Each row is a point on a tangle of strands that fork and nearly touch. The rows are in no order.
In the rows, zero is written as 128.
Two points are linked if the straight distance between their rows is under 135. Some points are linked to none.
(1551): 114,146,100,130,137,104,86,140,114,132,193,65,91,112,101,91,125,149,160,143,118,101,104,89,113,112,102,132,168,171,114,126,160,129,147,69,122
(1588): 152,111,62,121,146,140,129,141,113,146,150,159,129,74,111,69,131,181,125,141,108,86,134,146,174,185,154,127,156,106,152,128,122,171,144,113,155
(1000): 126,121,146,107,129,190,157,130,122,64,74,169,167,139,144,164,148,91,137,65,120,173,167,141,150,180,155,150,115,132,112,110,101,114,92,141,167
(1285): 128,89,89,121,117,160,153,109,80,84,125,136,88,90,140,124,147,122,117,147,128,117,137,101,164,160,125,99,145,164,90,109,112,149,181,102,105
(923): 154,108,144,77,126,154,95,150,125,133,150,133,154,133,136,96,117,134,42,162,120,93,118,138,107,93,161,117,109,181,128,142,77,173,189,143,143
(159): 181,109,139,126,52,99,136,89,116,122,138,158,165,150,132,160,118,101,127,113,103,144,127,108,111,56,147,104,69,107,158,113,107,151,143,169,86
(1399): 138,153,128,151,126,132,140,141,103,108,135,175,188,112,126,78,148,153,117,118,122,121,109,144,158,221,146,145,104,168,120,91,105,160,120,141,214
(1098): 146,63,112,141,95,135,160,94,97,107,89,109,101,136,125,174,125,108,171,117,131,153,142,130,134,81,82,88,146,49,99,137,144,87,109,150,66
(388): 143,76,108,61,155,165,109,185,144,100,115,162,144,113,122,109,146,124,81,110,105,140,143,144,192,140,135,86,146,120,121,130,101,171,137,136,155
(266): 109,150,151,104,149,143,58,153,113,92,119,117,150,196,128,120,137,122,152,62,127,184,145,124,148,153,125,139,122,162,140,149,107,100,86,98,186
(1397): 169,138,114,145,107,120,151,84,109,182,112,128,150,116,127,116,100,138,96,164,146,72,137,142,90,72,162,148,103,97,160,145,122,131,172,150,88
(555): 128,102,152,88,117,119,100,159,129,95,117,156,165,161,140,114,152,106,110,106,105,152,115,131,136,134,155,102,86,144,146,138,89,144,117,147,130
(586): 128,99,125,102,116,173,103,126,80,56,113,153,130,168,106,147,132,137,145,58,121,171,149,120,155,110,161,129,114,134,135,117,62,124,87,167,138
(959): 146,161,126,144,135,113,154,145,200,151,168,148,177,93,149,133,126,112,142,134,90,130,157,90,145,191,109,146,132,106,125,94,192,133,138,98,197
(765): 127,138,123,127,147,89,100,142,148,155,152,62,85,119,96,109,122,138,144,160,125,109,107,113,91,70,88,129,145,125,118,143,169,104,138,84,88
(1022): 168,101,50,93,95,114,95,121,111,135,154,161,118,98,105,113,144,159,156,91,89,120,162,104,176,131,157,101,153,83,146,147,151,143,129,111,108
(661): 188,98,125,141,46,129,167,63,82,105,116,153,142,124,147,187,115,103,153,123,128,146,146,117,122,81,118,106,88,100,133,121,113,128,159,156,77
(821): 151,124,106,96,162,108,113,156,198,162,185,145,101,76,83,111,86,178,113,154,96,110,146,130,128,87,117,150,141,51,165,94,156,135,106,159,138
(1717): 131,120,109,96,148,113,98,134,114,153,99,150,110,112,76,83,104,193,85,117,152,92,123,177,106,93,173,150,123,92,186,148,105,111,91,178,113
(610): 110,163,135,157,125,95,105,117,136,139,137,84,114,154,126,152,122,131,169,126,134,141,140,91,99,115,96,153,133,132,123,136,161,70,110,92,134
(574): 166,161,151,157,85,77,146,109,176,175,167,102,171,142,155,174,95,77,140,145,126,122,122,85,83,94,123,150,94,119,140,141,204,102,135,99,105
(463): 168,109,146,112,73,108,100,100,90,107,133,118,142,169,119,140,121,110,104,131,128,131,117,105,93,22,143,106,64,160,138,124,82,154,151,157,91
(1530): 137,156,137,132,121,126,171,139,170,157,140,134,186,93,166,140,119,99,111,151,115,111,128,122,120,191,143,150,118,153,105,127,187,124,163,96,158
(978): 100,84,129,146,191,141,138,146,126,117,121,102,56,117,117,118,136,159,113,196,134,123,107,156,121,102,79,100,133,87,109,90,95,144,119,153,77
(258): 84,137,111,127,154,123,99,152,91,109,112,103,132,135,125,84,157,148,150,102,149,128,106,131,145,190,125,141,155,186,113,161,134,101,103,83,159
(1633): 111,135,79,216,81,121,160,69,106,158,116,74,65,89,106,134,122,139,168,148,161,88,134,107,127,111,93,116,173,104,121,137,176,109,137,123,99
(949): 141,97,123,130,110,151,191,87,97,120,64,189,128,124,156,156,128,115,121,131,134,125,152,135,133,147,148,129,104,98,135,109,76,118,138,164,93
(1312): 107,126,126,152,139,168,131,128,133,82,105,124,99,131,107,196,113,149,147,89,125,155,186,106,135,114,147,154,140,86,124,94,115,83,89,159,143
(650): 110,147,145,95,130,143,80,158,120,86,118,119,158,165,140,154,150,82,139,77,118,184,146,116,142,141,130,128,128,178,113,153,117,134,123,92,158
(847): 114,160,141,163,116,49,148,101,119,161,141,99,98,152,103,76,131,114,167,141,142,115,59,141,109,118,94,132,144,120,161,136,151,117,84,133,101
(490): 102,154,94,194,127,76,126,119,118,144,172,61,40,120,85,70,116,146,178,151,136,113,82,113,126,130,73,112,185,128,115,95,158,129,114,106,110
(1236): 129,120,117,139,139,96,174,111,177,176,101,121,126,118,132,143,132,130,138,158,127,103,131,131,109,97,93,119,140,52,137,128,179,95,109,128,77
(883): 158,156,161,138,105,63,121,110,136,164,147,127,150,145,93,115,103,129,130,140,127,118,113,120,68,67,127,162,81,95,179,114,144,113,114,159,109
(985): 146,140,132,95,101,108,78,128,163,156,130,150,174,148,113,149,112,143,114,85,111,129,160,121,105,89,172,149,102,100,170,167,147,110,112,154,145
(273): 135,141,117,86,130,113,94,160,180,136,130,140,171,141,147,143,153,103,141,79,107,169,159,109,162,146,123,120,147,106,132,165,175,106,102,101,168
(1347): 147,171,121,139,86,123,81,94,122,123,166,107,145,129,107,157,104,141,122,109,126,119,166,88,86,57,159,153,110,166,134,131,125,125,161,136,153
(836): 139,150,181,137,112,105,176,121,208,126,138,158,181,133,172,180,124,66,118,162,95,151,127,103,102,141,121,123,71,105,124,95,138,140,149,137,147
(1777): 119,165,133,172,130,144,130,130,151,79,160,127,124,121,117,177,127,103,153,103,109,178,181,77,156,150,105,127,131,133,89,56,131,124,140,122,213
(1846): 136,144,166,117,139,152,119,167,119,90,119,142,192,134,147,93,146,130,84,132,123,137,110,148,135,192,125,137,76,198,105,108,101,169,140,118,201
(422): 136,140,178,110,126,83,93,113,136,142,115,127,135,161,85,128,114,140,128,124,131,148,116,135,67,27,127,150,71,92,178,146,129,92,93,160,104
(700): 96,125,188,106,227,122,40,184,146,111,140,126,106,175,120,85,129,137,146,107,116,200,108,148,163,150,100,126,136,96,155,125,140,111,72,113,150
(1595): 92,142,110,190,95,122,170,83,73,104,139,142,109,126,142,109,153,104,188,115,146,141,98,107,157,221,126,115,142,190,84,105,127,110,131,114,147
(485): 65,144,122,139,187,121,81,170,105,117,132,93,92,160,110,65,151,157,159,113,150,158,104,141,149,200,97,130,176,156,116,141,127,100,76,95,156
(1509): 113,102,132,148,100,131,173,92,60,140,41,124,122,141,153,124,142,126,128,140,177,105,95,171,105,102,131,120,114,129,147,157,92,110,117,165,61
(737): 132,101,119,77,139,149,105,136,103,165,86,159,147,128,110,83,121,181,58,123,142,92,143,163,109,119,196,143,118,129,165,169,86,121,124,166,133
(56): 141,139,104,101,138,186,141,123,171,152,72,158,137,97,146,191,108,127,81,100,127,125,226,130,138,118,171,142,162,106,119,159,147,103,168,134,159
(767): 187,129,97,174,78,106,160,73,91,174,134,112,141,108,116,127,101,115,138,150,147,78,137,126,104,63,137,138,110,112,168,152,154,138,184,121,79
(3): 163,103,104,70,102,114,77,125,148,153,118,165,154,128,97,126,119,149,89,82,109,116,158,138,125,64,172,119,132,74,165,168,142,115,115,157,114
(21): 131,163,103,134,111,154,88,118,147,114,146,109,139,98,112,175,111,142,115,96,127,129,206,93,129,82,159,144,145,151,121,125,132,133,165,125,176
(1662): 130,111,138,138,73,106,150,85,57,123,82,128,151,167,122,128,124,133,142,110,159,119,92,156,87,87,129,142,88,124,150,157,98,97,111,165,74
(293): 119,163,117,189,71,96,204,79,123,169,124,143,136,122,167,119,120,109,157,127,152,85,73,144,134,200,156,144,138,161,148,162,172,146,109,114,101
(1308): 98,153,139,129,183,133,70,163,168,143,164,45,73,111,103,139,114,174,125,177,128,121,125,121,88,78,85,142,155,137,107,131,160,120,153,86,125
(1123): 120,133,188,109,203,221,105,179,162,78,90,128,137,138,151,156,163,91,130,106,124,167,145,157,173,142,120,127,131,110,94,114,116,157,113,129,154
(283): 163,160,83,132,104,87,91,130,127,146,205,102,132,129,102,96,113,137,165,110,104,106,134,85,126,133,138,148,146,161,143,132,173,134,151,84,138
(799): 113,141,144,150,165,107,103,149,166,103,178,137,106,178,113,142,124,87,169,115,91,214,147,81,165,138,80,90,122,88,116,66,124,105,93,117,167
(1505): 95,137,131,131,158,173,94,125,97,92,128,76,109,120,126,123,125,170,88,148,164,104,143,125,98,100,139,145,131,210,97,137,94,122,162,113,147
(680): 119,168,103,173,104,102,172,108,113,143,138,164,148,117,134,91,139,146,168,125,135,112,109,138,152,222,162,143,122,144,137,107,115,151,124,136,177
(1141): 115,118,178,91,214,167,66,196,163,96,118,127,123,153,133,123,153,120,130,97,117,176,133,149,171,135,119,122,125,105,131,141,118,142,92,135,153
(1267): 120,119,104,127,163,126,145,152,172,164,150,130,101,79,104,118,114,182,122,169,109,93,145,125,140,133,114,122,164,67,142,101,144,133,126,133,134
(211): 109,165,104,144,89,122,133,113,70,139,107,142,173,123,135,92,138,159,145,84,157,96,102,146,129,202,191,171,134,190,143,177,139,120,105,108,150
(254): 70,179,144,170,171,143,144,159,143,144,149,110,133,110,106,95,118,203,123,157,136,110,104,168,123,171,107,181,150,148,131,84,119,149,106,131,208
(363): 124,103,117,118,115,106,194,113,149,165,90,153,152,112,167,151,140,88,134,143,144,106,99,142,135,176,124,122,138,113,113,178,182,103,119,96,76
(1856): 148,130,101,118,119,160,166,114,159,153,94,169,135,75,161,166,130,125,105,122,119,112,195,119,153,163,154,132,143,111,119,132,156,111,177,112,146
(1786): 136,97,148,102,125,96,138,138,128,129,130,150,140,142,138,118,145,116,121,149,107,124,97,128,119,118,129,104,91,127,136,115,107,135,119,141,95
(226): 129,173,121,183,111,102,198,94,131,166,142,164,133,121,150,88,130,148,141,156,132,78,104,166,133,199,166,139,122,125,173,97,116,183,147,153,143
(344): 113,149,172,104,153,128,61,163,143,108,130,132,152,170,102,128,131,136,122,87,117,174,146,134,126,117,147,158,95,128,170,145,112,94,70,149,176
(322): 176,129,130,90,119,178,124,152,158,145,140,161,186,90,147,115,119,110,49,142,107,98,149,143,139,152,148,125,133,154,111,126,136,193,197,110,191
(1077): 164,165,142,153,121,59,155,115,191,188,171,122,163,132,122,132,94,116,144,149,113,102,132,98,78,99,116,163,107,81,174,102,178,116,135,140,115
(630): 139,148,99,206,74,91,204,67,124,164,152,132,104,100,143,131,123,91,181,147,143,93,92,107,148,179,117,116,152,160,117,136,180,144,138,98,103
(1559): 152,132,107,137,134,133,168,124,185,141,133,180,157,77,150,151,133,130,132,137,94,117,178,107,163,175,134,122,131,80,121,105,155,135,145,122,170
(1263): 166,156,93,170,115,148,173,99,97,161,139,177,135,94,140,89,122,141,112,175,138,74,137,147,131,187,182,153,113,134,169,107,83,195,176,145,144
(956): 148,155,179,118,137,123,131,163,193,166,186,106,192,139,156,130,96,103,94,186,101,103,108,126,71,121,126,153,92,142,130,120,145,172,168,113,145
(1223): 120,125,104,148,121,108,161,101,82,159,104,90,79,112,116,62,125,152,104,166,167,66,83,174,111,85,115,114,166,123,157,137,129,151,151,132,73
(1380): 114,120,132,67,146,142,51,152,104,101,126,83,119,152,127,115,147,132,106,107,130,136,118,137,109,65,149,100,129,208,91,194,117,143,157,102,105
(1555): 130,134,100,123,81,131,151,92,82,179,80,152,175,119,144,125,114,154,106,101,167,82,117,169,116,176,200,159,138,167,143,209,145,111,126,121,105
(1372): 143,135,168,119,132,129,118,155,171,162,187,111,178,133,125,104,92,145,87,190,109,84,97,152,63,107,127,166,101,150,161,105,118,170,160,146,133
(1493): 123,126,147,98,163,173,124,176,146,120,98,127,181,114,162,98,156,133,94,147,133,126,114,169,141,193,115,138,122,175,89,135,128,149,143,96,185
(236): 164,118,148,106,70,99,125,97,90,129,107,146,170,177,154,167,111,114,150,75,140,153,104,132,99,118,123,129,88,118,143,173,124,88,93,145,86
(695): 105,91,127,140,189,156,114,188,159,71,176,98,56,120,111,155,131,137,125,150,99,173,129,112,171,94,92,87,152,96,93,61,103,156,115,148,137
(1649): 141,109,162,111,136,83,115,117,145,136,102,134,130,162,99,145,133,137,149,114,123,156,128,140,100,67,105,136,97,44,167,137,138,85,70,161,92
(1835): 121,107,128,144,125,97,148,98,101,140,74,145,109,139,80,119,123,160,141,123,143,121,124,156,121,79,122,135,111,50,174,124,111,88,75,196,85
(961): 138,108,166,94,118,110,109,151,150,122,137,111,123,159,173,166,158,47,125,151,109,159,93,115,126,85,109,76,101,159,95,158,133,168,161,99,58
(1575): 138,108,148,102,153,119,145,152,165,168,171,131,134,115,129,98,111,151,95,199,106,93,95,144,96,93,112,126,127,111,154,96,105,167,143,147,114
(1356): 120,145,78,160,113,139,156,82,124,193,96,103,109,88,131,145,113,153,136,125,167,74,149,135,122,127,132,142,180,120,120,191,196,74,134,89,93
(1250): 150,71,114,106,83,112,177,101,92,142,68,184,163,144,153,134,138,118,129,108,134,129,107,150,138,134,140,101,106,87,153,149,109,117,113,156,63
(231): 90,153,114,134,115,129,106,135,69,114,113,106,161,126,137,77,137,157,117,106,170,101,87,148,120,187,168,153,134,233,113,177,116,127,130,101,148
(1456): 106,147,135,151,176,100,117,168,165,135,193,136,122,153,122,90,125,128,165,146,113,182,112,107,171,176,69,105,133,98,116,71,140,115,97,100,199
(937): 110,96,132,103,192,198,106,205,139,83,143,111,123,113,129,104,143,167,98,153,114,150,120,158,183,144,76,116,152,138,83,91,109,184,133,103,175
(1249): 124,122,133,166,77,161,180,35,53,97,101,122,123,127,154,189,117,105,153,113,172,137,106,129,99,173,117,165,134,199,82,149,130,77,129,139,95
(791): 118,142,139,137,108,127,154,115,122,111,111,141,170,116,157,144,128,110,121,128,128,132,134,118,118,177,146,149,102,175,109,125,142,112,149,114,158
(1474): 123,96,158,117,166,185,176,146,141,71,83,179,144,147,135,164,154,89,146,91,113,176,147,140,171,166,159,117,115,78,117,90,95,118,78,168,151
(185): 117,124,161,91,142,193,89,135,115,69,100,127,134,147,133,166,146,85,84,110,139,152,150,133,110,82,167,122,102,199,107,128,53,161,156,166,135
(1512): 91,88,97,112,147,125,147,141,92,132,67,121,85,142,122,89,165,146,131,134,147,104,102,176,152,151,121,98,153,107,132,153,113,120,91,145,71
(780): 180,86,129,90,104,136,112,137,92,136,162,144,127,124,126,74,114,137,64,159,118,91,112,127,125,92,153,101,98,152,148,121,58,188,192,148,98
(1038): 127,92,133,115,163,116,136,147,144,149,140,129,81,106,109,102,111,166,85,199,120,107,100,156,109,69,85,120,123,85,140,91,92,151,139,149,89
(759): 130,116,64,134,109,164,172,83,88,175,69,146,103,83,153,141,122,143,122,124,173,83,150,139,142,159,147,132,191,134,110,197,165,90,149,84,82
(1458): 118,145,196,98,149,206,137,131,123,68,80,121,149,146,167,192,174,32,155,78,119,195,128,147,146,165,142,158,132,161,78,127,136,124,130,103,143
(1026): 108,170,141,144,137,52,163,124,160,168,152,112,69,151,100,52,111,159,157,139,136,110,63,175,102,142,98,130,175,99,171,109,158,153,73,131,115
(147): 96,87,83,129,135,152,133,135,65,72,118,130,113,114,127,92,154,150,138,106,138,126,116,119,162,184,142,102,146,176,90,120,99,137,137,120,130
(201): 126,103,118,116,139,164,145,132,126,97,100,136,106,113,149,154,137,127,111,145,122,125,164,113,153,130,131,106,134,134,100,110,101,132,155,119,124
(392): 145,76,128,146,109,160,166,91,116,81,103,131,93,164,142,194,131,80,194,106,124,170,142,109,137,123,97,97,151,73,82,98,124,94,103,154,77
(1656): 112,116,87,99,120,137,141,122,94,162,71,140,142,114,141,105,134,157,105,118,167,77,129,154,129,155,168,133,157,156,124,204,138,101,130,111,102
(545): 105,119,150,183,121,69,167,105,115,133,116,138,81,139,94,106,128,142,144,155,135,126,96,152,117,88,101,107,111,65,156,73,99,129,89,193,104
(687): 113,129,145,127,179,151,126,189,165,123,167,125,134,118,128,116,135,156,127,157,107,154,121,133,161,157,65,133,133,114,103,82,136,146,105,108,198
(1005): 162,89,97,104,134,170,149,159,122,145,156,182,146,91,136,72,123,160,90,162,107,91,119,146,172,178,138,124,139,126,142,102,83,195,170,120,156
(1483): 107,125,144,126,142,172,103,120,100,59,130,100,118,136,136,147,135,122,102,132,154,140,155,105,103,84,135,135,100,198,104,105,71,150,164,150,136
(1394): 114,113,104,148,134,146,112,137,127,92,127,119,82,116,108,162,126,155,137,126,120,139,172,99,142,102,120,124,137,104,112,99,116,110,120,142,125
(199): 104,136,158,130,170,148,89,145,126,87,103,126,106,181,106,155,116,148,152,83,135,174,155,123,130,104,144,155,104,92,161,115,103,78,53,167,150
(1533): 182,111,94,126,121,138,156,122,109,164,151,181,117,93,134,75,120,148,102,175,121,75,132,138,139,145,170,138,109,101,172,109,71,189,165,149,115
(1425): 140,164,159,116,119,95,120,137,202,153,160,111,158,140,169,186,120,56,121,144,109,153,132,98,100,109,118,129,116,145,107,160,181,121,157,86,123
(752): 115,174,179,152,129,75,136,124,127,168,129,96,163,170,151,121,117,114,124,156,154,108,77,130,57,120,136,170,85,158,161,147,138,111,115,122,112
(418): 144,130,97,137,147,136,165,152,157,141,156,177,147,74,118,109,138,164,133,136,99,116,156,122,188,197,127,115,141,86,127,89,136,158,129,129,182
(1747): 134,141,134,81,118,98,71,148,189,151,141,159,173,154,119,150,129,109,128,64,106,174,163,115,130,116,143,133,136,80,171,168,161,103,83,129,168
(405): 121,137,122,98,112,120,118,137,171,148,122,124,153,130,155,168,130,105,142,92,122,135,150,109,131,150,134,131,154,133,105,185,193,89,124,81,137
(1374): 104,89,131,74,182,188,117,164,105,103,75,102,124,115,159,108,161,118,93,131,149,129,126,167,142,168,134,112,150,194,77,176,127,134,166,88,112
(158): 141,88,95,153,102,95,166,98,131,153,101,124,118,119,119,152,136,119,166,134,128,121,137,127,131,95,90,100,148,39,120,149,179,78,112,129,70
(1775): 134,125,135,105,160,210,133,151,128,67,82,147,152,117,134,152,157,100,98,89,127,163,164,139,179,161,139,133,131,144,94,90,113,152,124,143,185
(1572): 109,121,154,174,115,47,179,109,129,158,126,105,87,142,95,83,139,108,163,160,137,125,63,152,100,93,81,104,124,61,146,110,138,127,98,158,87
(1293): 108,126,106,187,139,93,107,125,113,106,161,123,62,128,67,117,112,166,159,123,118,147,141,100,131,108,109,123,127,91,130,68,119,98,81,149,129
(1825): 152,83,70,88,105,129,93,125,121,129,116,154,114,113,110,141,137,152,126,91,108,129,173,112,164,78,146,87,149,75,140,142,129,124,127,133,91
(1815): 138,89,55,115,94,132,130,117,82,113,128,172,124,114,121,121,147,144,183,84,114,131,144,116,182,185,141,95,153,105,116,153,146,122,109,102,106
(1157): 132,125,164,127,132,94,148,139,179,133,154,151,159,143,154,142,132,106,126,156,91,136,112,105,111,125,120,119,73,104,146,97,124,139,126,146,127
(465): 84,162,139,175,129,142,119,99,113,110,112,77,106,154,130,171,124,132,168,123,159,132,143,108,85,133,103,167,135,170,100,144,142,57,109,110,134
(1556): 146,170,98,152,123,109,128,110,115,166,149,127,98,101,81,79,87,181,134,147,138,73,116,165,111,117,150,162,139,103,195,102,124,171,121,165,113
(372): 141,139,119,102,146,69,110,136,155,173,115,142,111,105,70,75,97,176,123,137,126,102,117,161,105,99,141,155,135,65,189,137,149,113,80,164,108
(592): 169,101,147,104,72,92,140,102,100,142,127,128,169,156,156,168,112,93,136,109,139,143,96,131,111,96,110,115,108,131,118,198,168,99,113,108,64
(87): 113,75,91,116,102,115,155,116,96,136,83,152,124,141,133,117,148,140,163,96,137,122,112,147,153,168,132,104,152,93,128,162,133,100,88,131,84
(1164): 172,83,110,122,56,135,149,69,58,116,112,140,128,120,144,151,123,93,128,120,142,126,129,118,123,70,132,99,99,141,122,147,106,137,181,130,63
(1769): 140,122,138,107,88,166,160,91,109,80,130,134,120,130,163,213,135,51,177,75,110,198,133,110,148,171,106,119,154,154,69,120,143,109,136,104,123
(589): 123,144,143,170,85,138,140,64,89,108,125,101,113,148,146,187,105,109,173,114,164,147,114,96,97,136,91,151,128,178,86,146,139,77,123,106,110
(709): 110,102,180,125,186,171,175,159,164,102,83,184,158,147,152,143,140,108,114,133,127,152,127,156,155,172,139,138,67,83,144,95,84,125,80,195,155
(265): 136,90,123,115,100,156,175,103,144,91,107,153,113,129,155,212,151,55,159,107,102,174,154,110,164,133,115,90,145,102,83,106,128,131,151,128,92
(970): 138,111,112,93,106,138,115,115,122,132,106,122,147,142,146,174,133,122,138,96,136,135,139,127,121,121,140,114,134,140,112,189,164,92,121,101,82
(503): 109,99,118,103,127,157,65,138,61,45,134,105,97,166,95,125,139,149,133,69,139,161,141,113,136,66,149,111,123,177,118,125,59,140,113,143,110
(729): 111,93,117,76,137,136,54,158,77,68,134,86,97,157,117,100,161,129,128,96,127,148,113,118,134,93,129,88,131,194,108,150,86,153,127,107,94
(1202): 118,111,129,119,158,145,114,182,181,94,168,129,98,125,124,191,146,70,119,132,94,177,154,98,172,83,98,77,140,89,102,80,90,173,126,159,135
(94): 131,149,143,144,83,112,98,110,127,95,184,103,112,168,141,184,139,47,153,117,113,192,122,56,129,83,89,90,121,170,99,110,120,140,147,107,129
(1003): 155,159,90,129,125,105,113,130,147,160,156,135,157,104,109,116,116,155,150,108,114,95,162,106,136,149,158,146,146,109,155,131,171,116,133,112,152
(195): 132,148,133,119,81,119,119,101,138,106,151,113,121,135,155,208,124,50,155,104,115,178,136,73,127,124,96,116,139,170,86,134,157,116,152,84,129
(1447): 100,92,139,179,203,172,143,159,146,81,136,97,42,119,116,159,126,144,119,174,124,151,131,122,138,109,99,115,140,82,96,55,99,132,123,159,107
(1820): 145,93,137,72,164,172,108,149,124,172,108,145,129,129,136,80,123,170,36,157,135,83,131,173,101,97,165,144,130,142,136,179,80,141,176,150,131
(817): 104,154,189,111,175,144,39,167,126,94,158,74,112,158,111,125,132,142,120,134,124,161,121,124,107,72,118,137,89,179,133,133,89,140,132,129,151
(1800): 117,118,138,132,103,170,177,79,88,84,74,144,142,125,173,186,136,100,132,117,143,139,141,132,108,166,149,158,114,173,93,114,125,94,153,128,114
(1833): 123,86,110,70,169,183,73,206,134,93,144,116,119,109,107,103,136,161,75,128,108,141,138,150,180,116,111,104,162,137,116,118,101,171,138,120,163
(1864): 116,134,116,163,122,115,182,97,174,185,102,102,131,97,147,178,121,116,139,161,145,82,138,118,104,121,102,138,155,98,112,164,207,74,133,104,96
(1476): 100,98,107,124,146,110,154,131,87,150,66,105,66,119,123,70,146,152,94,158,161,89,95,183,133,104,110,95,167,97,147,141,102,150,125,149,61
(1599): 185,76,105,98,84,130,131,108,82,127,135,137,128,121,154,107,129,93,86,154,128,99,125,107,134,55,145,88,106,156,123,136,100,174,201,120,65
(1520): 166,134,143,89,144,102,97,153,228,166,178,147,162,105,109,123,101,142,98,128,92,105,149,125,103,106,141,156,125,68,181,125,159,137,117,152,166
(1507): 102,145,76,192,113,107,126,101,100,149,145,46,48,89,92,99,126,155,163,150,156,88,113,112,128,119,87,114,198,132,107,131,179,109,125,105,97
(137): 113,155,204,108,164,178,89,147,124,77,86,124,154,180,175,146,159,51,148,93,133,191,125,140,135,168,132,137,97,176,105,143,118,133,125,99,147
(771): 102,156,132,181,130,89,101,108,116,132,158,78,69,147,91,127,121,136,171,135,133,145,127,85,90,85,82,135,135,110,126,97,143,74,99,115,126
(114): 92,133,135,114,186,178,74,159,140,117,152,56,97,112,122,122,122,177,91,158,134,114,145,129,101,79,110,127,155,180,85,142,114,142,179,96,144
(1256): 103,174,127,206,131,123,127,116,134,92,180,122,103,126,102,159,108,153,162,123,124,160,172,61,134,147,109,154,115,129,117,52,120,103,118,132,203
(842): 153,147,96,216,61,104,184,60,91,161,148,104,118,97,114,140,109,109,174,146,150,85,117,114,121,113,116,134,131,125,137,136,169,122,155,116,89
(811): 82,122,83,157,90,138,142,100,49,94,109,137,103,118,126,86,151,146,177,91,162,124,101,123,164,213,147,112,164,190,96,137,111,131,112,113,137
(1015): 153,104,106,141,109,136,167,83,103,150,84,155,117,111,140,132,128,140,97,159,144,96,157,123,118,96,146,119,111,110,144,122,87,124,166,142,91
(1021): 114,165,147,162,94,81,179,107,136,176,123,139,176,154,165,120,114,112,140,139,143,95,77,130,100,169,149,156,104,133,151,142,143,134,109,144,111
(815): 106,108,137,74,172,183,86,160,140,113,94,94,117,138,155,144,153,106,104,123,138,137,139,155,132,101,150,100,147,171,88,190,130,136,171,97,95
(622): 114,167,150,186,154,91,109,133,165,105,194,123,88,155,95,155,103,128,155,128,106,187,158,65,142,107,96,123,115,90,134,60,122,99,97,144,190
(417): 135,139,116,117,144,44,131,147,147,171,157,151,99,118,64,51,99,167,151,119,130,110,79,159,123,121,110,138,149,69,180,112,152,144,67,154,107
(264): 126,166,144,126,138,163,116,137,172,118,132,113,147,100,134,174,125,130,85,130,122,133,186,112,117,102,139,142,124,158,105,110,134,131,172,129,186
(656): 118,168,183,136,133,87,81,128,131,136,155,109,150,183,131,127,117,113,135,135,131,158,108,108,77,100,128,153,77,147,161,131,117,99,113,114,140
(1068): 106,123,199,134,166,150,148,157,134,96,84,171,180,158,143,117,149,118,101,136,132,139,111,166,132,178,148,151,56,147,149,110,67,126,90,179,174
(916): 86,165,139,209,125,71,145,108,137,145,168,75,30,152,110,66,125,135,172,157,150,148,73,131,122,148,77,98,174,121,109,78,126,128,97,129,129
(807): 157,112,123,63,136,185,98,179,157,116,104,160,163,99,137,121,145,109,44,117,113,125,159,162,185,146,135,97,156,145,100,131,116,180,167,125,183
(1610): 147,153,121,125,139,85,126,136,181,181,149,161,183,105,112,112,114,154,135,114,112,92,142,123,108,153,162,172,131,83,181,137,174,108,106,132,160
(1822): 129,168,160,128,81,105,65,100,103,115,145,96,150,176,121,162,101,130,123,97,130,153,137,97,64,48,138,161,87,168,145,149,110,99,128,137,142
(1587): 96,109,119,87,166,172,147,161,106,143,100,106,131,103,162,86,146,154,86,171,155,90,100,173,136,179,133,118,168,186,87,169,116,152,166,89,120
(242): 137,112,159,80,156,109,83,164,155,124,132,152,155,145,105,96,130,148,105,112,111,140,121,141,127,129,145,128,91,114,167,147,96,123,84,158,156
(558): 89,150,154,114,200,101,70,165,112,121,143,118,110,177,113,75,137,143,157,120,130,181,94,141,150,181,97,119,133,125,145,132,130,97,80,96,166
(766): 165,144,138,106,103,139,134,152,172,145,134,164,209,96,156,137,123,93,83,127,105,108,155,133,144,197,159,145,110,141,120,129,179,155,163,112,193
(1398): 130,168,172,117,138,137,105,152,204,148,148,111,172,119,159,177,123,87,84,151,108,127,144,114,90,105,141,130,115,158,102,137,155,146,176,111,167
(1439): 141,145,93,143,122,100,151,117,107,169,151,100,71,107,95,46,106,173,131,159,144,68,92,180,123,110,120,136,185,120,184,117,136,188,142,140,85
(1771): 109,128,148,110,161,161,167,152,131,143,109,116,156,97,176,106,137,119,73,194,144,106,89,163,114,183,116,134,130,192,83,142,120,161,177,89,137
(1643): 121,130,123,125,118,114,95,140,148,92,174,120,102,144,121,177,145,73,151,112,92,181,151,72,147,82,99,88,132,123,105,89,109,157,131,127,133
(166): 112,144,87,151,152,130,149,126,135,166,125,132,80,73,88,106,99,205,105,159,145,85,133,149,126,127,131,155,160,71,167,103,122,136,115,160,130
(939): 133,149,109,187,71,101,182,80,95,133,175,149,126,112,141,118,129,87,186,130,130,120,87,91,155,212,129,121,127,181,95,119,152,135,137,88,124

Follow the links from the first point to the second, and from the first to the third. Name the last point that the two ways share.
(322); (1507); (1015) => (842)
(1077); (1825); (978) => (1398)
(1588); (1157); (1285) => (1394)
(266); (418); (1077) => (1394)
(939); (1551); (1747) => (87)
(1825); (1398); (650) => (630)

A fork is a point with three links, a tip a point with one. Leave the first point through the second and follow the links. Name the first fork or tip that comes.
(799); (1456) => (1530)
(1026); (847) => (1398)
(1815); (1022) => (1509)
(1509); (1662) => (87)
(1520); (1610) => (185)
(1555); (211) => (1068)
(264); (21) => (630)
(1493); (1846) => (1559)
(1717); (737) => (463)
(1005); (1533) => (586)

Name the points in between on the shortest way along the links from the first point to the second, in order.
(211); (1775) => (231) (258) (485) (558) (700) (1141) (1123)
(766); (1456) => (322) (807) (388) (1833) (937) (687)
(1822); (422) => (1347) (21) (264) (1398) (1425) (574) (1077) (883)
